A landscape with many valleys, sampled at points; each row gives a point and its height.
A ball rolls from a point to the lowest of its 2 nearest points, and stops where none of them is lower. Distance is the straight distance between rows; heights are no part of it.
sarit: [122 115 110 141 135 126 127 161  98 120 102 147 140 120 133 128 136  71
 158 132 217  88 141 139 136 143 130]  (h 427)
Bazu: [139  59 137 125 137  93 109 101 125 146  69 115 101 183 135 140 147  72
 142 130 154 113 107 155 178 163 134]  (h 638)
zupe: [142  85 169 101 132  74 134 129  94 113 115 138  93 134 156 150 165 120
 187 162  74 160 108 111 146 124 167]  (h 461)
Tatig: [163 152 117 112 107 190  47 131 174 157 165 140 146 131 175 119 128 180
  82  96 122 168 117  97 178 110 111]  (h 381)
sigev: [153 110 140 173 109  94 153 165  55 117 134 180 191 159 153 138 122 149
 119 167 123 121 114 150 103  88 140]  (h 535)
vefuv: [137 164 135 101  75 190  32 122 181 156 139  85 149 125 137 146 151 144
  89  82 139  88 147 162 182 120 122]  (h 382)
zunov: [159  81 133 171 123 132 144 128 106 105 133 173 164 104 113 111 129 183
 157 132 143 102 115 144  70  95 113]  (h 320)
bufaf: [161 144 175 145 119  73 160 161 118 104 108 118 209 187 141 124 102 143
 128 171 133 143 146 153  64 110 115]  (h 560)
soki: [110 133 170 118 130 156 125 154 124  83 148 139 109  70 126 109 140 127
 174 187 108 151 124  93  98 134 137]  (h 623)
begi: [ 98 151 154 120 113 160 106 148 160 104  79  80 155 116 128 126 126  90
 114 163 137 186 130 145 157 117 117]  (h 160)
gepif: [128  55 142 152 129 144 146  49 165 138 107 129 164 148  89 137 120 122
 146 102 115 104 105 138 136 139 118]  (h 469)
geton: [126 105 181 131 140  45 160 142 129  98 129 113 206 183 118 133 121 127
 116 180 108 132 153 154  57 110 140]  (h 571)
Zumuf: [105 108 103 131 146 109 164 126 131 122 165 106 127 131 127 136 162 146
 148 133  90 179 121 116  84  94 130]  (h 227)
vova: [164 105 159 175 131 112 146 119 112 114  67 157 180 184 138 122 115 135
 105 155 154  94 124 172 128 149 123]  (h 473)
kule: [ 95 151 111 113 130  96 145 114 161 104  80  76 134  98  90 137 131  66
 156 150 157 167 163 149 120 150 107]  (h 238)
kator: [214 111 110 150 131 103 133  82 109 146 202 153 118 109 142 149 176 183
 141 115  81 148 124  92 110 175 154]  (h 510)
seta: [105 107  89 154 126 159 106 114  93 132 114 161 143 113 128 120  66 122
 131 118 143 145 100 136 142  75 106]  (h 440)
Mes: [101 164  94 104 118 183  77 137 168 156 170 117  90 118 132 108 107 151
 112  55 136 106 117 100 135 134  98]  (h 589)
tuse: [ 92 174 166 107 121 164 127 191 133  91 126 128 121  62 139 114 117 131
 127 171 110 155 129 108 112 103 133]  (h 618)
tulu: [170  57 138 167 116 144 138  81 101 128 153 176 121 120 122 140 141 177
 145 122  73 119  81 115 120 112 132]  (h 490)
bot: [143 122 143 110 100 197  49 116 162 135 139  78 135 117 136 117 126 109
 133 106 155 142 122 136 151 131 110]  (h 350)
geg: [134 136  91 122 164 105 176 105 154 133 136 102 172  94 104 132 130 130
 130 115 142 153 155 150  54 111 128]  (h 328)
tene: [131  92  94 138 116 188  76 126 126 122 191 151 121  95 126  87 112 154
 131 108 125 158  87  88  95 116  69]  (h 195)
feka: [ 84  82 168 137 150  86 170 127 147  79  90 153 152 112  94 123 101 128
 114 184  91 116 110 150  79 122 135]  (h 412)
kifo: [116 179  94  90 116 153 103  77 160 170 153 101  99 132 114 143 120 114
 137  40 145  73 145 103 169 162 129]  (h 448)
sozig: [112 208 116  93 141 164 124 119 201 123 132 101 146  81 125 113 119 126
 102 124 115 187 159 101 131 152 107]  (h 525)
mazep: [161  38 152 152 127 123 109 124  96 129 112 182 150 174 154 102 126 121
  72 117 156  49  85 160 141 161 119]  (h 256)
Sipu: [128 188 134  98  41 172  35 122 163 136 149  77 117 117 115 140 114 133
 122  96 151  73 155 155 201 137 110]  (h 394)
siso: [100 138 108 127 113  80 138 136 133  86  72  94 119 115  89 131 126  51
 100 174 171 143 136 158 146 154  90]  (h 194)
suf: [193 101 216 154 113 115 158 131 113 109  88 159 184 181 155 106 122 148
 118 159 132  89 110 141 128 163 131]  (h 450)
suvam: [177  80 200 162 121 115 164 132  90 108 119 167 165 143 135 115 144 163
 139 171 110  87 107 139 110 139 154]  (h 430)
viz: [100 144 140 144 119 122 119 133 100  84 167 164  86  93 127 145 103 148
 151 191  51 148 131 109 107 118 159]  (h 423)
fomot: [123 115 161 135 128 174  96  99 151  93  65 138 109 115 138 117 113 116
 175 175 118 159 100 124 161 125 123]  (h 455)
Bemi: [103 126 157  96 145 117 158 144 117 155  92 105 113 153 149 148 155  77
 128 126 130 137 122 118 182 145 168]  (h 600)
Toriv: [ 85 212 147  78 122 152 151 131 136 125 125 131 132 127 135 111 169 153
 118  99  74 112 111  53 129 109 118]  (h 524)
geruf: [128 146  91 125 123 200  69 121 151 142 160 140 128 113 144 101  78 160
  87 102 122 177 109 101 149 109  93]  (h 396)
fufip: [143  68 115 137 123 116 106 111  90 144 129 136 178 179 126 135 136  51
 113 116 190  77 122 147 143 177 115]  (h 363)
kob: [155  50 168 150 149 119 143 118 127 134  88 112 132 162 107 102 163 113
 109 139 164  76 124 169 129 191 141]  (h 669)
papu: [141 133 159 116 137 182  96 125 160 111 110 129  74 100 154 106 135 150
 157 166  91 181 116 111 154 134 136]  (h 436)
ker: [101 168 107 106 160 152 160 165 161 134 142 122  78  67 113 107 129 162
 105 120  94 153 135 101  94 123 117]  (h 543)
poz: [118 192 113 118 116 147 103 141 167 108 176 146 148 108 157 126  98 173
  82 165  66 209 134  82 136 121 119]  (h 371)
nas: [130 164 104 120 154 154 151 119 143 148 121 142 109 106 134 137 140 139
 164  99 152 103 154 117 138 126 154]  (h 467)
vigab: [130  73 149 138 146  76 146 116 139 124  57 145 147 200 145 142 159  91
 145 160 131 124 125 161 143 168 136]  (h 654)
Tilo: [ 89 132 128 142 112 180 110 143 102 126  91 115 150 111 113 114  74  86
  65 140 142 159 103 142 174 108 107]  (h 276)
vuvo: [113  95 162 118 146 153 149 140 123 103 122 127 123  91 117 108 162  99
 186 161 149 125 116 111 101 155 146]  (h 634)
big: [130 100 173 120 110  87 132 144  66 102 151 147 127 124 151 156 154  98
 164 177  83 136 101  99 133 130 170]  (h 447)
Zut: [161 178 114  93 108 127 127 110 101 138 167 178 120  99 188 167 139 144
 149 105  82 149 119  47 175 113 147]  (h 627)
lom: [213 101 207 135 132 108 142 136 118 154  81  91 115 185 145  90 149 153
 146 123 150 130 128 164 125 153 147]  (h 692)
dilid: [137 143  74 120 142  79 157 110 154 128 101  95 151  86  88 144 125  98
 120 105 172 143 151 180  68 106 113]  (h 301)
tel: [ 85 111 141 121 150 114 174 112 121 138 112  88 176 160 117 138 125  57
 106 154 117 159 128 135 133 151 147]  (h 474)
gati: [135  81 141 168 136 114 155  79 162 116  68 114 139 103  60 124 106 139
 106 132 133  98 127 184 102 139 102]  (h 499)
rarad: [160 105 118 107 134 173 121 106  78 174 170 150 114 105 149 147 107 127
 122  87 106 135  98  88 164 102 147]  (h 629)
dafa: [104 202 143  88 112 122 112 131 156  99 165 134 118 132 166 138 129 142
 152 156  61 182 150  86 147 107 155]  (h 390)
mebuk: [182  68 141 159 138 122 127  91 111 150 121 134 119 167 139 143 138 177
 148 118 106 129 101 140 126  89 141]  (h 475)
Duda: [127 187 116  96 128 155 146 158 160 150 197 145 123  98 120  98 166 164
  94  97  94 148 119  30 137 170 109]  (h 611)
Tem: [157  94 168 161 115 111 170 135 140 101  98 129 208 167 117  86 121 135
  43 128 149  99 107 167  86 150  84]  (h 353)
fafo: [122 137  76 142 143 127 157 128 124 127 194 134 120 106 126 133 146 164
 117 119  90 174 124  92  86 109 117]  (h 204)
kazi: [102 137 106 121 103 152 104 162  87 140 122 145 142 118 135 124 117  67
 149  98 210  94 133 125 164 126 123]  (h 391)
fano: [117 142  93 131 136 132 160 152  84 130 137 166 172  75 130 126 115 134
 150 119 172 114 150 132  89  94 133]  (h 489)
pem: [107 153 141  96 142 127 145 110 136 116 165 126 120 125 143 145 135 122
 171 159  71 171 147  92 125 125 163]  (h 404)
Gim: [112 100  79 173 134 111 124 112 103 133  77 144 161 152 118 151  75 107
 111 127 158 136 115 171 141  78 105]  (h 468)
gefu: [132 126 140 165 121 111 149 127  62 108 156 182 177 123 136 150 105 156
 148 172  96 120 128 137 103  90 165]  (h 522)
gekor: [145 141 121 111  99 204  41 130 177 157 143 100 156 127 157 131 139 152
  86  97 138 150 133 143 166 104 118]  (h 368)
reg: [223 122 205 132 120  99 141 150  78 116 100 160 169 199 198 110 135 132
  95 169 122 117 114 121 129 165 128]  (h 470)
Bifu: [113  89 130 135 156 152 147  72 150 133 108 110 123 129 101 124 125 116
 158 133 109 153 116 131 132 138 130]  (h 446)
lopu: [154 176 122 103 119 156  85 147 174 155 176 175 115 119 147  93 137 184
 103  85 144 122  99  30 177 172 112]  (h 612)
Pegel: [ 89 172 122  89  64 134  67 141 136 151 138  80 100 156 125 141 129  95
 145  58 165  65 116 130 172 127 105]  (h 649)
bigi: [109 122 127 107 161 160 143 132 148 156 128 104  51 117 123 106 162 146
 147 104 107 156 126 116 139 134 147]  (h 402)
Ven: [137  66 140 128 124 125 145 105 110 129 162 112 124 133 121 131 172 122
 162 124  89 160  86  96 110 114 132]  (h 260)
Melu: [120 193 141  84 100 157 122 152 159 126 146 126 103 125 158 104 197 165
 123  85  96 133 108  58 141 105 111]  (h 516)
tif: [123 208 111  89 108 171  96  98 180 139 121 116 109 117 127 116 144 123
 143  65 145  97 149  84 174 157 117]  (h 429)
Leto: [139 131 121 154 143  65 160 114 151 119  52 101 138 128  95 136 121 123
 127 157 163 130 160 202 101 130 124]  (h 529)
fata: [ 58 140 155 105 151  71 137 176 128  88 114 130 123 149 136 138  99  92
 122 194 112 146 145 126 111 100 165]  (h 599)
tazom: [ 98 189 107 110 139  82 179 145 139 130 182 131 101 128 128 140 168 189
 118 114  55 139 158 100  94 115 156]  (h 710)
dakun: [140 108 150 163 157 108 163 127 136 124  79 106 133 121  97 120 121 150
 115 152 139 121 143 186  92 131 138]  (h 514)
Suba: [ 94 150 156  91 137 117 114 137 155  68 170 127 105  68 104 109  98 131
 135 189  60 174 153 102  62 126 139]  (h 114)
Furaf: [112 147 122 123 116 173 102 137 157 108 123  96 153 105 142 116 121 118
 128 132 135 193 116 121 124  89  94]  (h 117)
Zep: [121  90  91 131  91 104  85 109 109 141 139  96 145 178 104 158 111  52
 144 118 192  89 131 147 156 159  95]  (h 308)
sipup: [142 152  91 119 166 150 143 104 158 147 166 148 106 103 135 119 146 157
 151 120 132 144 144  79 126 163 141]  (h 488)
bil: [115 166  75 108 108  95 136 124 151 111  99  83 126  78  81 148 120  69
 127 111 187 143 149 154 116 107  93]  (h 272)
Mebed: [169  98 155 171 103 123 134 137 106 123 107 120 194 157 108  78  86 134
  58 109 182  88 114 182  95 148  81]  (h 372)
lenu: [137  79 164 113 111 186  71 112 148 113 124 103 117 113 129 102 138 105
 165 123 141 141  82 109 136 134 109]  (h 322)
tek: [ 98 143 118 139 139 143 119 100 159  95  65 126 108 103 123 134  90 118
 165 169 130 167 129 143 138 117 116]  (h 472)
Fenu: [126 147 132 107 145 172  97 130 182 136 124 112  49 112 142  92 151 159
 141 118 107 178 123 108 158 145 126]  (h 421)
Ketu: [ 91 166 129 114 125 138 146 148 124 143  82 104 116 140 129 147 130  79
 120 109 155 117 135 123 186 124 142]  (h 583)
sezil: [175 127 167 135 144 100 160 104 119 145 114 129 133 161 147 149 138 173
 168 158  82 142 151 154 125 117 186]  (h 441)
mor: [173 160 146 129 133 102 168 153 123 154 150 125  92 138 156 138 194 203
 161 111 104 119 161 133 110 107 172]  (h 700)
Fizef: [112 163 118  91 104  95 151 151 120 135 177 115  79 129 159 143 209 147
 155  92  62 160 120  83 134 111 144]  (h 717)
birut: [141  68 172 147 140  89 150 153  97  90 110 190 152 166 163 126 165 120
 134 189 129  85 103 126 116 152 142]  (h 403)
Mal: [106 124 106 138 143 135 128  71 162  93 117 145 144 132 131 137  89 144
 151 164  71 194 109 107 116 104 104]  (h 681)
migu: [112 151 105 121 149 166 140 176 137 119 119 146  74  37 108 107 101 150
 103 125 114 145 118 123  92 101 103]  (h 554)
vuvig: [122 143  95 145 153 167 136  96 135 135 113 133 116  79  97 128  98 125
 142 119 159 107 157 145 128 140 134]  (h 442)
kaze: [124 156  91 132 142 159 121 106 149 111 159 155 160  86 125 116  72 148
  90 150  80 206 116  87 112 123  87]  (h 358)
tomug: [106 145  80 121 134 140 121 127 155 133 132 105 114 132 140 127 131 118
 157  94 156 165 125 112 115  87  99]  (h 162)
mabo: [130  91 116 152 159 155 150 103 142 109 116 164 124  60  82 108 105 154
 136 144 114 114 116 129  71 134 101]  (h 373)
fuzap: [116 142 145 151  94  87  99 116  84  94 184 146  88 120 137 172 128 123
 152 158  30 145 131 117 115 129 187]  (h 434)
Mok: [135 106  98 144 141 163 120  80 126 180 161  85 128 120  79 136  89 129
 108  76 144  92 148 159 119 148 133]  (h 617)
bige: [136 107  99 146 168 181 115  89 164 120 138 157 115  64  88  93  99 147
 134 134 123 136 117  98  93 169  87]  (h 395)
lukim: [125 118  68 136 108  62 117 137 114  90  98 116  99 140  85 138 122  68
  75 168 192 102 151 171 147 147  78]  (h 239)
Lusi: [106 106 139 125 157 106 140 167  92  97 113 181 155 157 170 130 143  72
 127 188 157 111 122 122 123 151 144]  (h 365)
zasi: [147  96 109 163 138 148 141 103 120  94 157 202 139  70 109 113 121 176
 163 152 107 119 123 109  75 132 103]  (h 351)
Noz: [118 218 112 102 105 142 108 137 177 117 161 138 157 141 178 133 137 171
 117 133  86 193 131  78 156  99 121]  (h 380)
napi: [132 121  90 137 146 181  87  75 167 124 136 136  95  76  92 103  93 126
 157 120 160 113 142 119 118 176  99]  (h 416)
Nebet: [ 98 128 142 104 129 150 151 105 139 136 114  70 166 137 114 138 132  52
 146 129 136 172 132 119 143 142 134]  (h 496)
kobaf: [165 119 149  83 107 142  83 133 137 130 129 107  78 124 181 129 166 132
 162 105 108 184 103  89 171  99 129]  (h 495)
Nanaf: [108 129 103 117  76  94  94 156 124  94 130  77  81 133  84 122 124  61
  87 159 196 108 150 146 183 153  72]  (h 278)
gokom: [ 81 166  95 105 103 124 100 137 132 161 139 107  93 153 123 136 126 135
 144  33 156  35 114 131 128 103 110]  (h 639)
rig: [129 153  92 131 134 131 122 135 131 175 141 123 104 147 138 136 128 178
 135  45 163  65 143 142 111  91 138]  (h 628)
rarib: [ 86 133  80 130 120 136  81 113 168 148 131  68  42 137 108 127  91 134
 127  82 132 130 122 158 140 120 104]  (h 355)
poga: [102 153 124 131  71 165  76 169 120 126 103  98 157 107 116 118  86  89
  57 123 172 138 125 167 188  99  94]  (h 237)
setik: [113 133 108 147 137 106 121  79 159  85 162 161 116 130 134 129 114 167
 152 182  51 194 116  96 112 138 124]  (h 685)
novur: [180  76 163 153 140 148 139 119 103 174 135  84 166 171 113 108 124 140
  95  96 153 103 112 163 112 138 146]  (h 597)
vepa: [197 127 181 149 130 145 166 148  83 164 128  99 166 167 140 115 120 155
  91 119 139 126 120 149 126 119 157]  (h 584)
Ral: [144  59 133 158 133 111  84 143  95 142 112 146 101 169 149 123 119 115
 121 124 183  56  92 173 133 148 132]  (h 179)
vobav: [100 170 115 110 113  67 146 141 125 116 196 122  96 140 144 158 179 153
 162 122  49 165 157 113 104 118 168]  (h 714)
kefog: [123 174 107  88 139 166 118 133 165 160 176 147 105 117 132  94 150 168
 109  60 132 105 113  42 139 157 111]  (h 601)
sor: [118  64 148 158 130 103 171 141 134  96 108 165 185 175 138 104 150 125
  51 140 127  90 100 153  95 144  90]  (h 329)
paz: [109 150  95 124 130 204  71 131 150 158 157 116  81  78 101  99  66 134
 100  86 131 115 124 129 134 149  89]  (h 578)
bamul: [127 157 154 121 156  78 179 197 115 135 109 124 161 170 161 127 162 116
  99 155 162  95 173 157 101 154 163]  (h 536)
mugob: [113 114  94 123 158 143 114 105 154 170 139  93  52 143 123 126 129 156
 134  74 125 126 125 136 134 120 137]  (h 377)
nam: [114 171 152 117 147  95 199 174 126 150 100 105 161 143 123 139 151 133
 108 120 149  90 173 155 113 124 166]  (h 553)
fumed: [126  94 132 134 152 108 166 116 113 141 108 105 177 180 124 140 154  62
  86 149 147 117 137 151 142 184 136]  (h 444)
Nusuk: [ 98 139 164 110 105  60 100 127  94 100 184 126  87 155 129 163 136 101
 168 151  36 164 159 118 135 115 196]  (h 445)
kade: [123  65 104 159 136 154 106 128 100 135 141 154 125 104 107 103 103 158
 146 101 165  91 106 152  82  98 106]  (h 275)
pubo: [122 131 106 132 154 192 122 148 111 169 150 161  63  88 121 116 106 164
 122  93 116 101 119 107 131 115 141]  (h 610)
Zokal: [114 153 152  71 115 102 157 164 114 146 127 119 101 139 160 144 197 115
 168  87 107 132 117  77 154  93 146]  (h 722)
Pib: [ 90 110 123 143 149  97 138 152 116  85  72 154 129 149 143 121 126  70
 116 188 165 120 122 149 134 162 121]  (h 327)
kapal: [176 147 128 144 125  80 144 125 121 132 175 138  87 136 153 140 194 206
 177 139  71 151 157 139  99 135 168]  (h 695)
veze: [ 88 120 128 135 151  94 147  84 152 102  91 135 150 158 129 154  93 133
 165 173  82 172 131 144 117  94 138]  (h 675)
kuf: [162 193 117  84 109 146 102 115 142 143 158 177 122 115 177 126 146 170
 113  80 106 133 103  27 187 141 125]  (h 619)
nidud: [143  83 145 118 154 112 138 108 119 169  86  98  98 163 133 144 146 103
 140 111 138 129 122 148 171 136 167]  (h 620)
bam: [ 59 210 153  73 128 116 167 148 140 116 129 124 122 136 139 132 156 132
 139 121  70 122 136  84 130  98 153]  (h 532)
rumoz: [168 142 116 157 135 146 131 131 118 166 134 116 142 138 131 124 109 177
 136  78 183  90 158 165 105 100 138]  (h 616)
Megoz: [103 147  82 137 116 141 122 119 118 167 145  94 111 114  85 143  92 122
 113  70 171  68 151 163 145 124 127]  (h 605)
Naruf: [108  86 144 139 141  75 152 123 138 118  85 138 154 191 133 148 138 114
 158 170 112 148 120 150 116 116 138]  (h 666)
Gofe: [144  69 162 130 155 119 155 116 128 141 114 109 138 138 115 118 174 102
 170 133 161 107 128 139 108 163 153]  (h 652)
folav: [ 94 191 105  89 150 151 151 137 194 138 134 102 106  93 110  99 145 146
 104  95 115 162 143  93 116 145 104]  (h 534)
Lokas: [116 164 140 128  80 163  80 154 158 118  80  79 167 113 122 141 128 102
  82 146 158 146 148 172 190 100 116]  (h 201)
Rom: [129 103  97 142 170 190  98 112 138 179 155 128  61  98  94 112  73 151
 109  97 112  90 121 141 118 151 121]  (h 593)
dusu: [129 187 125  99  76 192  68 112 156 135 137 101 103  89 107 128 121 106
 142  95 167  85 156 124 187 156 114]  (h 409)
Kise: [188  83 139 164 118 123 109 141  65 156 115 168 165 178 162 126 108 154
 133 118 177  93 113 161 132  95 133]  (h 579)
Sek: [109  96 103 138 104 127  76 106 134 125 121  95 124 149 113 139 115  76
 176 109 181 120 117 141 141 132  92]  (h 265)
Zumi: [127 157 105 125 148 114 172 153 135 151 161 132  82 118 132 127 185 192
 138  95 109 120 143 112 100 102 146]  (h 705)
rulig: [125  93 115 183 134  90 142 115 124 110  58 150 166 171 117 140  99 122
 105 152 153 113 121 182 131 117 107]  (h 491)
Zokad: [139  62 130 164 129 121 137 142  53 130 127 187 170 161 150 123 118 126
 102 141 139 110  87 141 135  97 131]  (h 555)
bebe: [195  94 184 142 141 110 128 149 119 151  91  96 116 195 144  92 159 128
  95 124 175  98 130 178 135 183 138]  (h 682)
kepa: [143  90 158 108 125 175 115 118 144 122 164 105 110 102 130 105 173 117
 159 130  97 178  98  85 118 143 115]  (h 291)
doto: [ 91 140 116 126  88 163  65 134 156 135 128  50  65 117  97 122  87 120
  98 104 139 130 119 163 163 120  92]  (h 332)
tob: [102 164 123  94 129 167 133 107 172 137 125  75 138 108 119 123 146  90
 150 118 141 171 157 109 140 148 126]  (h 512)
nesi: [117 104 147 142 123  92 127  76 140  87 154 160  97 136 123 133 140 161
 182 175  24 158 121 122 103 140 150]  (h 688)
Mobap: [170  53 169 153 124 127 148 133 119 108 112 177 171 198 165  99 159 132
  54 123 132  74  92 141 116 160 103]  (h 299)
rivo: [165 129 118 169 124 119 128 166  78 156 112 147 176 163 150 126 107 149
 126 108 197 101 142 168 114  85 125]  (h 598)
bap: [123 166 105 117 133 200  93 173 152 136 130 147  81  34 107  84  87 144
  90 105 132 133 130 116 113 122  77]  (h 564)
Ver: [110 175 121 111 123 124 111 155 138  78 180 149 115  53 120 125  89 145
 106 173  67 182 130 101  71 103 116]  (h 142)
dige: [ 92 137 120 107 147  90 144 132 156  90  99 110 148 105 118 130 126  89
 178 165 146 159 146 138  77 118 122]  (h 271)
bevu: [106 196 107 135 103 101 105 176 151  85 211 148 103  74 131 126 126 160
  99 155  66 185 137  80  90 152 115]  (h 163)
vuki: [156 127 131  96 133 136 151 126  75 164 131 151 119 115 169 163 136 118
 144  89 125 112 115  86 174  98 165]  (h 644)
pek: [160  84 164 171 111 132 148  63 177 128  88 112 179 152  75 120 117 146
 132 112 141  80 133 171 125 154 112]  (h 485)
norok: [155 124 149 155 119  68 128  95 123  98 172 150 101 135 131 137 174 190
 184 165  42 149 152 151  85 151 165]  (h 693)
zosup: [111 130 173 103 131 117 149 174  84 115 130 149 114 121 161 145 141  89
 147 179 111 129 113  98 156 127 181]  (h 428)
naf: [186 142  90 133 152 111 146 102 139 154 201 169 115 112 148 137 164 184
 148 116 119 144 140  70 130 176 159]  (h 501)
vegi: [144 151 151 141 146 123 188 161  96 154 126 118 182 143 134 140 117 147
  95 131 140 108 158 151 118 108 172]  (h 569)
kege: [ 98 105 145 153 140 142 143 131 105  96 126 164 106  92 106 127  98 150
 137 180  69 142 101 122 105 105 130]  (h 410)
vekam: [165  93 119 143 139 117 131 100 104 133 109 142 177 199 141 138 159  63
  69 140 159  83 155 166 140 200 110]  (h 411)
pepo: [128 124 100 161 129  83 142  96 132 132  81  87 110 149  74 158 120  98
 124 148 166 115 167 182 164 140 121]  (h 547)
dufan: [ 84 135 152 115 143 130 156 181  80 106 139 155 156 109 144 125 115  79
 116 176 144 120 124 112 128 131 158]  (h 400)
banup: [129  73  97 171 118 100  94 131 105 108 109 148 123 162 118 118 120  98
  93 141 198  52 124 184 133 168  92]  (h 252)
ruti: [136 139 101 144 132 136 148 129  82 127 157 181 172 106 149 149 120 144
 173 132 131 131 140 110 113  90 148]  (h 507)
muva: [ 66 177 171  97 127 122 125 197 139  81 102 126 133 112 152 127 105  99
 130 182 132 150 137 119 135  96 147]  (h 608)
fumu: [ 69 186 136  96 150  78 190 155 142 136 108 114 132 139 124 143 148 140
 137 120 107 108 169 131 107  95 164]  (h 545)
mezam: [117  73  99 132 130 168  81 126 128 125 177 131  95  96 117  99 110 142
 161  99 154 107  94 120  81 120  98]  (h 233)
Zigiz: [ 84 108 160 109 165  36 148 158 127  94 124 127 156 187 130 129 119  96
 115 193 117 130 166 155  80 127 162]  (h 585)
Famud: [ 98 161  77 109  82  66 133 148 112 129 127  91  99 145  65 156 107  87
  72 115 182  63 164 144 186 120  93]  (h 582)
tafo: [124 148 110  92 131 148 136  97 140 186 133  95 122 143 129 155 139  93
 137  52 144 102 138 105 168 128 155]  (h 471)
soz: [ 89 135 112 124 126 137 146 145  92 115  97 146 166  73 108 118  64  80
  81 142 144 159 109 147 121 100 110]  (h 315)
Kud: [121 177  70 147 115 104 130 162 139 116 206 157 100  90 132 127 148 178
 104 131  94 182 114  66 107 148 102]  (h 180)
soke: [107 133 133 120  67 130  67 159 145 105 128  46  88 115  80 117 109  94
  90 139 177 115 137 167 175 138  83]  (h 307)
vib: [111  82 149 163 146 137 167 104 144  97  98 179 131  92  90 128  99 173
 133 163  77 106 111 139  94 116 118]  (h 393)
rete: [142  79 129 144 143 146 140  90 105 178 141  81 162 154  91 137 114  89
 102  93 157  96 127 159 137 158 146]  (h 613)
gupe: [206 144 172 133 139 111 145 172  89 145  92 146 169 203 195 128 144 120
 101 151 158 111 148 147 131 170 145]  (h 487)
gof: [134 161 110 112 126 119 152 110 127 184 108 116 160 168 124 174 148  98
 151  64 163  90 164 127 159 119 149]  (h 498)
tava: [125  98  96 135 140 132 110 131 133 138 131 116 114 143 134 138 141 114
 178  99 172 129 126 128 110  94 125]  (h 209)
Tam: [159 143 140  98 122 101 145 126  75 139 138 158 124 110 180 184 140 121
 178 131  95 136 129  85 161 101 178]  (h 637)
lebef: [118 114 121 145 152 124 151 147 104 109 107 153 160  92 117 121 128 107
 158 150 193  93 140 144  90 129 135]  (h 462)
Bina: [114 112  79 160 134  95 114 151 100  90  77 156 115 144 127 125 128  71
  86 165 188  92 136 173 140 153  93]  (h 282)
likal: [130 168  86 115 170 138 182 106 148 152 161 125 166  91 113 138 129 148
 119 100 133 134 169 117  83 127 140]  (h 354)
pev: [232  91 173 135 125  89 136  94 103 153  98 122 126 169 164 149 144 186
 159 122  85 157 123 144 139 100 153]  (h 458)
bov: [105 133 108 113  71 129  70 144  96 139 152 111 131 148 123 140  99  49
 130 107 197  84 134 138 195 154 107]  (h 352)
fifib: [118 101 159 145 173 116 175 134 127 150  75 102  97 141 109 114 142 150
 111 156 119 128 140 182 130 140 171]  (h 531)
lat: [147 151 143  80  95 167  77 151 141 144 149 115  90 123 176 124 161 153
 125  65 114 134 100  79 162  87 121]  (h 506)
rodas: [194  80 104 169 138 133 116  77 114 142 186 180  99 116 128 131 145 193
 132 122  80 133  95  88 123 160 128]  (h 502)
kinut: [109 111  80 144 116 184  65  87 125 139 135 138 126 108 116 107  41 131
 110  97 122 155  97 138 137 102  82]  (h 417)
tinob: [182 131 175 169  95  78 141 152  93 107 133 149 188 188 151 152 130 167
 163 172 102 135 133 142  82  96 135]  (h 548)
Mukon: [ 96 148  93 139 114 111 138 136 121 141 100  92 104 146  91 153 111  79
  97 118 171 108 144 152 189 132 119]  (h 565)
rabez: [101 147  97 122 139 154 140 111 124 116 122 139 165  76 112 130  62 117
  95 143  96 187 113 126 109  89 105]  (h 341)
kef: [162 133 155 116 151  84 162 174 103 165 102 141 155 181 174 160 171 103
 126 138 160 105 155 137 136 147 170]  (h 513)
sus: [161  72 143 102 128 109 111 123 110 130 113 126  64 121 166 138 168 122
 193 125 118 158  99  97 150 103 143]  (h 479)
mezud: [129 108 154 123 160 125 163  88 131 144 134 125 130 135 127 134 140 148
 160 157  76 154 143 132 113 138 171]  (h 422)
mavag: [ 95 175  79 111  90  95 134 123 119 146 136  90 111 111  54 150 101 117
  92  63 171  45 159 159 145 111 101]  (h 594)

Where does a ball stop that starts at each point below?
gefu | Furaf
rete | siso
bot | Suba
Melu | siso
Gofe | Furaf
sozig | Furaf
pem | Furaf
lom | siso
fomot | siso

For each start below, name every point that the ball comes to, in order.
bam | Toriv, Melu, lat, kobaf, sus, zupe, big, zosup, dufan, Lusi, Pib, Bina, lukim, siso
vova | suf, suvam, birut, Lusi, Pib, Bina, lukim, siso
migu | ker, folav, sozig, tob, Nebet, tel, fumed, vekam, fufip, Zep, Sek, tava, tomug, Furaf
